Points, in no order, along strands that fork, close into loops and pass close to each other.
Two points are linked if the straight distance between their rows is under 68.9. Some points are linked to none.
Sope: [ 12 -48   7   4 -10 -10 -16 -31   1  40  29   8  11  27 -13  10 -45  -3
  29  21 -13]
mibuk: [ -3   3  -4 -10 -34  18  -8   1 -10   1  -2 -16  12   5  -9  22 -16 -21
   7  10  -1]
pulov: [-12  11   1  16  19 -24  -9   5   0 -22 -20  41   5  29  -8  -1   7   3
   1 -49   7]
vope: [-12 -22 -30  -6   3  23  24  67   2  12  -1   0  13  15   1   2  -6 -34
  -5 -39 -13]
gono: [ 34  -4  -2   8  12  31   3 -37  -7 -24  13 -27 -21 -15 -15 -14  27  -6
  10  40  -4]
gisil: [ 46 -50   1 -29   0  15  21 -20   0 -25   6 -18 -19 -18 -20  36  20 -30
 -16  31  11]
Fedig: [ 36  16   6   2  30 -11 -13   9  16   8  48  46  29   5   0 -16 -18  41
  21 -17  -5]
timu: [-11   8 -16  47  40  32   4  -2  29 -10 -26 -27  -5   2 -13 -15  19 -17
  25   7 -11]
peri: [  2  14  26 -20  -4  29   5  26 -22 -33 -30  -2  16  24  15  -5  36 -39
 -18  -2  -5]
lifo: [  4  13  64 -13   5 -33 -23  -8 -10 -12   1  33  -2   0  33 -10  -1  34
 -28 -17   9]
suse: [-13  -6  -4  -6 -18  19  -7  14  13  21  34 -35  15   1   5 -17 -27  -5
  28  23  -9]
vasik: [ 14 -27  -4 -22  -1  23  24  -7 -11 -32  -7 -30 -26 -28  -9  18  36 -17
 -17  22   5]
nagar: [-18 -21  45  -4   1 -23 -26 -30  -3  -5  10  23  -2  26  10   6   1  -8
   6   1   3]
Mezi: [  0 -11   3  44  51  38  -1 -21  31   2 -23  -1   0  30   4 -23   5 -32
  14  -3 -20]
Fopup: [ 19 -33   4 -22 -28  21   2 -28 -20 -17   4 -16 -18  -7 -17  42  -1 -33
   3  32  -4]
difak: [ 40 -27 -18   9  24  22  -2 -23  16  40  36  33  30  29 -17  -2 -45  -1
   8  -1 -15]
buri: [  0  13 -25   5  -2  35  10  20  12  15  19 -49  18  -7   0 -17   2   4
  34  24 -10]
dinep: [-25  15  -4  31  10  -1   0 -15   6 -24 -27 -26 -29 -13  -1 -24  33  14
 -13  -1  11]
ludet: [ -4  10  39   8  33 -14 -15   7   6 -22  -5   9   5   5  21 -29  29  15
   2 -32  18]
guvuz: [ -7  15 -12  -6 -37  -2   3 -21 -15   9  -8 -52 -14 -42   6  24  -7 -13
 -19  41  -6]
pup: [  8   7  -3 -36 -37 -19  -3   5  -1  32  42   5   1 -11   7   5 -25  33
  15  35  -1]
gumun: [ -9  14  -9   4  13 -24  -5  25 -12 -21 -30  47  -4  14  -9   5  23   9
 -27 -58  14]
fiduk: [ 11  -2   2 -17  17 -22   1  -6  16  12  42  40  12  -9   1 -22  -1  54
  16   5   2]
rek: [-31  11  24 -14 -11 -26  -6  38  10  11   8  30  10   4  26  -4  -3  22
   4 -20   5]
bav: [ 21  -7 -28  43  41  28   7 -21  31  20   8   9  12  12 -12 -12 -19   5
  28   6 -18]
faza: [ 51   1 -32   7  31  52  19  12   3  -2  -6   7  19  25 -12  12  -1 -20
   8 -12 -21]
bip: [ 15 -23 -22 -15 -18   5  -1  21   1  49  27  11  19  43  -7 -19 -62 -36
  -7 -30 -30]
Liviz: [  4  33  30  13  13 -19  -3  17   3 -17  -9  -3   4 -15  30 -36  25  41
 -18 -18  14]
tikot: [ 20  -4  -5 -26   7  48  17  37 -14 -21 -14   3  11  19   7   8  25 -42
 -18 -12 -12]
Zitav: [ -4  20 -17  15   7 -13  -4  -1   7  -2   6   5 -13 -24  -4 -26  19  47
 -11   4   7]
Figo: [-17  14  32 -17   0   5  -1  19 -20 -22 -16  13  12  20  10  -8  31 -12
 -23 -15   9]
minug: [-13  10   3  14   4 -20  -6  20   3   6 -13  42  26  30  -1  13 -25  -3
   3 -50  -3]
Nur: [ -6  30  17  28 -31 -31 -12 -44 -11  -1 -15 -21  -8 -24   8  10 -11   8
 -11  14  -4]
kize: [-14 -18  33  13  -5  -8 -13 -34  -7 -11  -6  -4  -9  15  -3  15   1 -32
  10   7   0]
kizas: [ -4  36   4 -16 -15 -10   1  21   1   1   4  16  15  -1  17 -10   4  18
  -5  -4   1]
Soze: [ 44  -7 -16  -3  25   4  -6 -12   5  19  42  38  31  21  -6  -3 -20  17
  17  -1 -15]
tamuv: [ 25  -4 -25  -7  10  30  23  35  -6 -26 -29   3   5  11 -17  27  15 -37
  -9 -28  -4]
Rafaz: [ -1  24  41  20   1 -36 -24 -17  -4 -10  -8  21 -12  -2  11  -6  -6  37
 -13 -27  19]
Futil: [-24  13 -24  24   3 -19   3 -11   8  -2  -8 -12  -6  -9 -20   3  -6   8
  14 -18  13]
nage: [ -3 -40  15 -25  -9  13  -9   6 -16  -7   4   6   5  48   0  25  -7 -52
 -12  -9 -16]
fudem: [-33  31  36  32  -5 -10 -14  -4  15  -9 -21 -32   6 -13  17 -14   3  14
  12  -5  16]
mogik: [ 15  -7   4 -21 -37  -4 -13 -30 -25  -4   5 -13 -12  -8  -6  26 -23 -19
   3  31  -8]
Madu: [  2 -15 -30  -4   8  34  24  62   2   1 -25 -16  11  16 -13  23   3 -50
  -1 -30  -5]
Naz: [-24  -7  -6 -38 -12 -22  10  55  -7   4  -3  39  16  17  15   4   1   5
 -11 -14   3]
Vig: [-14 -39  21   4 -12  -7 -16 -50  -1 -11 -12 -19 -28   0  -7  14   5 -39
  15  30   7]
gunam: [  1  23  13 -14   4 -23   8  31  -2   6   1  24   0 -24  38 -43  28  47
 -39  -5   7]
Dag: [ 23  13   5  -6  17 -10 -13  -7   6  -6  26  22  -1  -6  -1 -24  15  46
  -3   2  13]
zir: [-24  -5   3  -2  22  17  12  15 -11 -25 -33   9 -15   1   5  -9  39 -20
 -17 -18  17]
Namam: [-30 -32  17  -8  -8  10  -4  -5 -19 -17 -20 -20  -7  24   2  28   4 -57
  -1   3  -3]
lib: [-18  38  32  31 -11 -45 -29 -17   1  -4 -27  15   3  -5   7   6 -27  22
   1 -39  11]
vor: [-50  28   3   3 -39  -7   7  13 -10   3 -33 -31  -2 -16  18  10   4 -15
 -23   5  -3]
tebif: [  6 -29  -8  40  61  43   8 -20  34  23  -5  18   9  13   0 -29  -5 -12
  13   8  -9]
mipe: [ 13  44 -20  20 -12  29   2  14  10  -2  -4 -32  24 -12  -3  -9   4  12
  23   9  -6]
feku: [ 46  47 -39  18 -18   2   2 -20  -9   3  12 -20   4 -32 -12 -16  -6  38
  -6  13  -1]
pegu: [ 34 -20 -18 -16  16  12  11 -23   8  -7  27 -21 -13 -21 -21   1  13   6
  10  30   9]
Popu: [-13   5 -36 -22  -9 -14  33  28  -9   8 -11   0 -17 -33   7  12   4  12
 -15   4   9]
pur: [ 21 -17   5 -12   0  12   6 -49 -17 -31   2 -39 -32 -28  -6   6  24 -12
 -16  40   9]
Voz: [-27  13  -3  34  41  19   8   5  19 -19 -23 -19 -15  -1   6 -28  42  -9
  19  -1   7]
baf: [-27  -6  66 -17 -10 -40 -22 -10   1  -3   4  32 -13   6  31   3  -4  19
  -8  -4  16]
pegur: [ 21 -37 -15   7   4  24  -8   1  13  57  29  24  23  30  -9  -5 -53 -20
   2 -11 -28]
Tek: [-20  32 -16   7 -33 -20  23  -5 -22   7 -28 -43 -11 -34  15  27  -5  -2
 -41  14  -5]
Bub: [-28  29 -30  37   9  -1  -3  -9  19  -2 -12 -22 -15 -23 -18 -20   5  27
  11  -2  15]
zivar: [-37  22  16  21 -14 -39 -17  -2   3   8 -16  15  11  13  -2  26 -21   9
  15 -37   6]
Turi: [ 49 -28 -28  26  36  37  14 -30  18  35  12  19   6  12 -25   4 -36  -8
  11  -6 -12]
dasa: [  4 -40  -7 -21  -9   5   3  25  -6  15  15   8  12  43  -8   6 -30 -44
  -6 -20 -28]
Gop: [  0  17 -14 -21 -10   5   6  17  -3   3   0  -4   4 -10  -3  10   0   5
  -1   6   3]
vef: [ 24 -48 -16 -37   0  -6  28 -15   6  -6  15 -11 -18 -20 -20  20   3  -1
   7  31  15]
Zon: [ -9 -33  -8 -47 -21  14  16  23  -3  23  31 -30  -7 -26   2  -5   5   6
  22  48   0]
segop: [-39  40  23  24 -47 -21 -22 -16 -13   4 -33 -38  -7 -19  19  12  -9 -12
 -12  10  -1]
Gifub: [ -2 -45  -1 -12 -22  -5 -11 -34   5  17  32 -21   0   5 -22  18 -38  -2
  36  40  -3]
fav: [-11   1  49  12  30   5 -20  21   7 -13   1  14  20  27  31 -17  17  -2
   4 -27   3]
Sofi: [-21 -32 -24 -35  -7  -8  19  73  -1  19   5  17   0  11   4   9  -8 -22
   5 -25  -6]
Namo: [ 10  15 -15   8 -30 -13  -5 -51 -14   1  -4 -29 -24 -41  -5  12  -8  10
  -9  32  -4]
defe: [-15 -73  15 -15 -15 -12  -3 -42   4   7  14 -23 -20  13 -13  23 -13 -28
  23  42   4]
vubu: [ 27  64 -27  27   2  10   0   8  12   2   4 -16  10 -19  -6 -22   6  45
   8   8   0]
nup: [-35   2 -19   7 -14 -25  -5  -1  -2   9  -8  16   6   5 -14  20 -18   4
  17 -18  17]
Gapon: [ -1  10  -6 -24 -11 -30   0  -3  13  22  33  28  -9 -25   4  -6 -13  59
  11  24  10]
vek: [ 23  48 -24  34 -21  -2 -13 -34 -12  10  -2 -34 -16 -37  -4  -2 -13  30
 -12  15 -15]
ses: [-14  -3  -8 -20  15 -32   5  32 -17 -15 -11  53 -18   9  -7  -9  29  29
 -33 -30  10]
Veved: [  2  12  15 -25  18 -27   0  33  -8 -15   5  53   1  -6  13 -26  31  35
 -30 -17   6]
Nifa: [ -7   3  -3 -11   3  20  21   7 -14 -29 -22 -26 -17 -21  -4   0  43 -20
 -13   5  10]

A piece is two or more points that can be reached from each other along the links. Count, over all rows, the pieces, the separate loops (a circle has one, a figure eight two, a Y none), the forks (points with three links) and the tips (points with one).
pieces -> 3
loops -> 5
forks -> 9
tips -> 5

A fork is a point with three links, a tip a point with one. Leave the first point through the second and follow the links. Name the first fork or tip that comes.
vope, Madu -> vasik
zivar, minug -> fav
vasik, Nifa -> Gop
difak, Turi -> Bub
